Each row is a point on a landscape with many peaks, with its height.
From any point a climber takes the steepest step (rise divided by distance) to one of its 2 nearest points. It stops when none of these is higher. Distance is the straight distance between rows; heights are no part of it.
j_231: [143 112 161 160 177 144  43  84  85 203 161 131 140 174  76 209 117 154
 187 181]  h=160
j_414: [114 136 117 130 132 126 106 135 145 164 150 183 136 111 116  97 109 131
  89 167]  h=319
j_824: [128 110 148 174 144 132  60 119  84 188 144 110 114 155 116 190 105 130
 169 175]  h=149
j_913: [130 139 110 138 107 151 118 140 132 115 127 117  93 118 136 174 119 123
 146 134]  h=327
j_997: [141 119 135 155 175 148 132  95 151 144 129 180 166 144 134 101 136  99
  93 109]  h=244
j_289: [ 95 176 110 140 125  93 102 102 125 113 171 176 129 130 108  79 117 198
 130 163]  h=211
j_510: [ 85 157 117  79 103 140 136 171 154  78  80 117  51 120 128 139 124 147
  86 123]  h=341
j_157: [116 127 137 145  93 153 140 128 118  99  97  82  70 164 140 167 153 153
 180 109]  h=597
j_250: [161 116 141 101 151  87  96 115  96 135 140  95 184 139  48  94 114 115
 192 157]  h=539
j_313: [156 146 125 138 148 162  95 131 128 133 143 174 153 120 100  96 113 168
 157 135]  h=245
j_79: [143 155 117 123 147 147 110 105 114 125 140 152 185 122 130  48 128 182
 130 109]  h=259
j_887: [ 80 142 140 123 129 123 172 130 136  98 129 184 130 109 129  90 163 126
  65  92]  h=184
j_11: [138 111 151 134 160 162 142 113 131 137 100 140 166 130 120 113 131  92
 110  70]  h=269
j_880: [ 78 123 169 154 107 177 129 130  88 111 106 103  73 147 122 181 137 132
 143  92]  h=549
j_147: [ 88 188 124  80 116  84 123 139 148  85 143 150 112 106 108  97  82 191
  83 160]  h=151
j_960: [ 94 141 128 106  99 151 149 163 156 108  93 138 103 131 140 144 102 129
  72 133]  h=297
j_679: [ 84 132 144 134 116 109 134 113 131 128 116 166 140 145 107  79 126 108
  78 120]  h=208
j_723: [142 122 113 171 151 148  66 110 137 180 131 134 127 129 129 167 101 118
 149 176]  h=137
j_593: [135 147 122 121 144 132 136 149 114 122 187 171 189  92 103 139 136 147
 137 139]  h=274
j_331: [ 99 134 112 135 139 106  68 133 132 156 134 125 106 100  95 162 107  82
 105 201]  h=303
j_666: [160 131 121 130 179  82  88 106  96 159 157 155 143 128 106  76 143 100
 124 145]  h=381
j_702: [104 152 102 129 113 153 103 175 150 128 130 165 107  93 119 121 103 152
  99 168]  h=295
j_729: [126 139  98 122 162 117  99  79 117 136 130 176 180 108 123  25 125 165
 105 152]  h=272
j_680: [102 162 131  74 104  74  87 152 109 128 101 108 153 129  76 122  69 132
 122 191]  h=122
j_554: [149 115 175 160 186 152 108 100  83 176 162 122 170 140  98 202 116 106
 138 122]  h=462
j_989: [111 105 156 106 101  90 180 146 103 121 112  61 185 119  92 164 107 104
 156  81]  h=328
j_891: [134 132 132 112 112  79 165 132 168  80 137  85 143 111 105 120 143 102
 151  92]  h=264
j_39: [131 107 109  89 126 135 176 143 143 120 115 160  75 114 182 127 216 109
  85  89]  h=82
j_515: [101 119 136 108 113 105 136 167 129 128 123 105  94  86 162 170 127  84
  74 131]  h=451
j_932: [ 91 169 115  93 100  59 116 154 128  78 149 126 124 113 107 108 117 174
 136 154]  h=175
j_476: [131 131 131 135 162  59 126 108 115 133 166 126 134 124 125  85 154  92
 135 107]  h=430
j_690: [111 130 123 156 102 132 147 118 146 113 146 146 102 136 140 133 141 103
 116 116]  h=288
j_274: [141 103 125 118 102 181 152 116 143 113  64 121 155 140 165  93 144 111
 110  98]  h=213
j_578: [153 108 144 145 153  89 132 134 121 136 152  70 145 125 124 172 146 104
 206  92]  h=441
j_809: [158 121 100 161 143 171 137 111 190 138 136 179 122 113 168 137 147 121
 104 118]  h=203
j_82: [139 118 104  96  72 135 186 149 138  88 106  89  68 136 176 143 176 146
 132 130]  h=185
j_806: [171 112 165 149 179 126 130 130  94 146 195 133 164 141 115 172 130 137
 146  94]  h=425
j_117: [147  89 123 139 122 201 158 114 123 131 128 122  74 101 197 206 188 117
 129 117]  h=150
j_46: [103  99 159 129 136 178 166 131  81 134 110  86  94 117 147 190 158 119
 147  83]  h=509
j_176: [185 101 106 137 110 134 126 139 146 132 100  64 118 133 191 171 128 108
 171 112]  h=39
j_139: [165 139 136 139 179 118 141  70 132 125 188 170 192 144 106  90 127 145
 123 120]  h=364
j_699: [170 146 134 128 120 127 150 113 129  95 176 152 176 102 118 115 147 162
 158 101]  h=293
j_534: [110 131 149 181 120 129  92  87 136 160 142 145  96 178  92 139  93 101
 104 191]  h=243
j_923: [131 126 147 170 146 151 115  92 133 155 131  91 121 128 121 175 118  79
 139 131]  h=555
j_625: [132 147  98 116 114 170 121 163 154 130 117 178  98 102 157  82 132 165
 112 129]  h=273
j_366: [169  89 148 164 183 179 136  86 138 157  96  77 121 138 149 152 139  77
 149  72]  h=374
j_504: [145 148 117 124  73 113 114 149 135 111  93 101 141 145 144 123  95 127
 129 160]  h=488
j_75: [192  78 117 118 130 158 190 123 130 124 106  83  72 134 186 169 195 110
 174  80]  h=86
j_362: [127 112 121  86  70 105 183 150 118  86  84  86 117 140 169  92 131 155
 137  97]  h=225
j_952: [156 106  94 124 139 172 157 113 140 102 112 176 106 134 166  84 193 159
 119  86]  h=108
j_98: [162  97 129 106 100 124 205 130 111  93 105  87 121 152 159 108 145 159
 173  71]  h=253
j_356: [102 149 106 119 125  82 119 137 178  94 129 139 114 107 128 100 132 115
  74 155]  h=104
j_740: [132 140 115 107 143  83 106 126  96 137 171 150 198  85  94  96 122 156
 140 165]  h=251
j_172: [135 109 120 151 129 185 149 118 169 127 133 144  78 116 174 188 155 112
  93 120]  h=176
j_942: [201  99 123 137 136 146 158 136 126 138 116  87 119 131 179 135 157 125
 180  81]  h=63
j_538: [105 143 103 111 118 205 137 173 124 120  82 137  74  92 162 139 133 140
 111 120]  h=136
j_399: [ 82 143 150 105 106 107  76 144  97 137  97  77 139 160  71 152  77 112
 152 171]  h=142
j_162: [160 133 115 137 149 148  81 123  97 155 133 146 177 143  85 136 106 171
 191 161]  h=233
j_530: [162 122 126 106 150 116 104 100 113 141 112  85 183 149  64 122 101  73
 158 182]  h=595
j_594: [111 133 126 123  94 101 108 132 114 131 121 130 135 153 143  88  91 165
 110 151]  h=561
j_685: [159  85 136 105 127 144 209 108 133 106  93 104 149 167 142  77 162 151
 153  35]  h=275
j_65: [136 124 115 105  74 109 152 157 152 100 109  95  69 135 189 152 133 114
  95 120]  h=135
j_545: [ 85 135 156 137 123 106 123 126 109 132 118 116 121 153  94 114  92  94
 105 126]  h=182
j_207: [ 73 164 116  55 108  99 157 172 156  87 112 157 112  93 146  97 128 155
  45 122]  h=474
j_293: [ 91 126 139 130 124 175 139 168 104 162 128 181 118  92 141 128 125 141
  99 124]  h=626
j_460: [ 87 139 132  95  94 113 194 151 125  67 133 144 123 103 127  93 156 150
  95  88]  h=162
j_220: [ 74 150 132  82 118  96 131 192 139 113 133 149  82  86 153 127 125 157
  83 132]  h=566
j_785: [ 98 169 112 114 124 102 118 119 186 104 126 172 105 125 102  88  96 156
  93 185]  h=131
j_875: [ 79 153 146  85 111  73 109 169 132 115  98 117 125 112 100 144  83 138
  74 170]  h=98
j_16: [174 130 146 169 178 112  79 108 120 144 164 100 127 143 111 192 138 126
 179 126]  h=188
j_927: [114 135 104 158 126 126 114 106 148 153 181 196 119 141  92  82  95 196
 120 189]  h=222
j_363: [141 116  99 143 181 104  91 112 143 178 157 180 152 122 136  69 134 119
 106 159]  h=348
j_659: [116 120 112  70 101 139 206 137 126  70  95 124 129 103 143  68 183 164
 113  77]  h=141
j_866: [ 72 152 149  89 116  80 132 146 111 120 131 147 163 117  96 101  89 139
  75 162]  h=76
j_741: [112 146 137 159  98 125 128 102 155 110 136 158 110 159 117 128  98 126
 106 166]  h=255
j_692: [136 152 121 119 105  95 123 147 179  97 116 112  86 125 158 129 131  80
 104 142]  h=75
j_22: [171 135  99 159 137 101  85 114 144 141 180 166 138 131 144 113 113 150
 159 170]  h=207
j_449: [160 132 122 140 165 104 157  62 148 101 147 161 196 138 140  53 156 154
 112 102]  h=346
j_370: [105 119 142 152 105 146 116 135 112 158 119 156 140 160 146 117  89 156
 114 122]  h=617
j_97: [149  99 145 171 160 181 122 111 129 171 112 116 105 136 170 161 164  73
 112  88]  h=419
j_106: [117 158 132  90  65 121 123 162 128  89  77 100 117 141 145 145  89 163
 151 133]  h=428
j_80: [ 91 141 119 115 117  99  99 161 162 143 122 106 106 100 144 181 105  74
  99 182]  h=352
j_948: [124 138 143 170 166 122  90 124 101 148 178 140 131 148  74 178 139 149
 185 152]  h=204
j_630: [154 141  95 132 120  80 101 139  96 125 170 133 163 132 132 111 123 153
 158 161]  h=229
j_535: [ 72 131 134 123 107 134 135 179 108 156 129 167  66  97 166 155 117 156
  77 127]  h=663
j_285: [ 98 113 148 145  76 145 148 104 139  97  71  45  89 156 143 193 122 125
 171 121]  h=671
j_612: [148 116 113 107 163 108  95  87 117 165 122 117 131 152  64 100 120  61
 126 183]  h=668
j_83: [100 129 130  96 113 102 153 176 105 125 149 134 146  84 140 147 137  95
  99 119]  h=574
j_341: [174 111 139 173 170 170 113 104 169 172 145 189 129 137 155 133 112 120
  99 121]  h=224
j_885: [116 111 144 160 132 202 127 133 106 170 115 171 117 129 159 151 110 136
 102 109]  h=670
j_330: [161 124 104 122 113 122 100 134 145 113 115 115 160 131 146  88 118 120
 144 125]  h=421
j_772: [125 105 174 175 147 130  93  92  84 167 132  82 162 139 109 212 118  80
 161 137]  h=500
j_107: [129 121 146 131 108  92 134 150 104 131 154  95 143 121 141 153 132 102
 161  95]  h=420
j_221: [140 134 152 166 192 146  88 108  87 180 179 172 141 141  67 162 102 177
 169 148]  h=214
j_384: [111 125 144 139 157 122 122  90 130 162 121 187 170 156  98  52 125 121
  75 132]  h=227
j_439: [138 130 107  90  98 179 183 139 143  85 107 156  91 117 158 103 188 160
 119 100]  h=123
j_959: [182 125 135 160 170 129 137 103 130 142 200 155 176 136 113 149 121 120
 113 128]  h=391
j_791: [152  90 140 115 154 150 178 124 126 119  84 115 143 133 138  96 176  98
 137  41]  h=301
j_475: [105 117 162 139 111 121 104 114  84 132 114  94 151 165  77 151  99 101
 146 134]  h=159
j_447: [ 99 133 125  91  74 157 130 170 130  94  68  80  63 139 148 171 118 161
 124 139]  h=383
j_560: [125 135 112 145 131 109  86  90 168 148 156 154 108 134 101 134  98  88
  97 219]  h=270
j_254: [118 131 117 119  94 183 114 155 124 139  56  98 108 127 177 150 117 119
 113 112]  h=158
j_311: [106 100 148 156 145 156 159 131 100 162 126 128  87 119 160 161 173  89
 124  82]  h=467
j_372: [105  93 165 134 117  78 155 145 109 144 123  44 143 137 115 161 101  86
 162 109]  h=365
j_395: [166 122 122 160 171 146  74 117 112 194 166 179 159 147  76 131 101 189
 186 198]  h=223
j_871: [102 145  86 116 127  93 106 109 146 147 135 168 157 107 117  38 112 134
  83 187]  h=292
j_70: [ 81 161 130 127 125  66  99 129 112 111 161 130 108 130  76  83 121 159
 142 159]  h=195
j_28: [136  96 134 109  78 162 153 149 117 115  72  83 130 154 173 124 130 125
 138  92]  h=190
j_517: [ 99 136 143 121  99 119 144 134 143 105  81  59  94 145 114 142 113  99
 159 105]  h=800
j_596: [162 147  88 127 117 158 134 139 149  98 114 107 118 111 154 115 146 128
 152 111]  h=369
j_745: [140 127 131 153 162 107 124 118 132 139 135 109 134 136 125 129 140  68
 130 129]  h=492
j_830: [160  95 101 112 126 159 170 143 144 118 126 108  78 100 188 167 198  92
 121  98]  h=119
j_113: [111 139 113  97 113 106 133 171 114 101 138  93 163 104 119 155 123 118
 151 127]  h=481
j_477: [169 119 165 185 200 125  66  68  98 178 152 100 133 176  94 189 125 115
 175 149]  h=172
j_279: [122 135 124 112 104 154 151 130 180  92  84 141 133 133 128 100 123 117
  75 109]  h=254
j_89: [128 102 140 102 102  90 199 143 127  92 136  72 171 112 111 120 149 123
 163  62]  h=294
j_66: [144 146  85 100  98 153 143 137 131  94 119 158 142 105 165  70 128 205
 129 121]  h=252
j_547: [159 132 141 137 158  73 118 127 111 115 155  86 164 132  84 119 128 107
 187 111]  h=489
j_610: [138 138 112 170 145 170 105 111 148 172 178 187 114 124 105 135  91 178
 140 171]  h=232
j_774: [148 153 100 121 118 105 145 103 153  88 160 143 172 113 137  71 159 133
 130 110]  h=320
j_383: [154  92 139 132 171 173 158 130 128 134  91  65 110 124 129 136 164  87
 159  52]  h=337

Two climbers start at each pair of points below. Name the first point that both come to, or write never.
j_75 / j_362 => j_791
j_659 / j_699 => never
j_692 / j_875 => j_791

For each start below, name the point where the climber stops.
j_39 => j_517
j_942 => j_517
j_630 => j_923
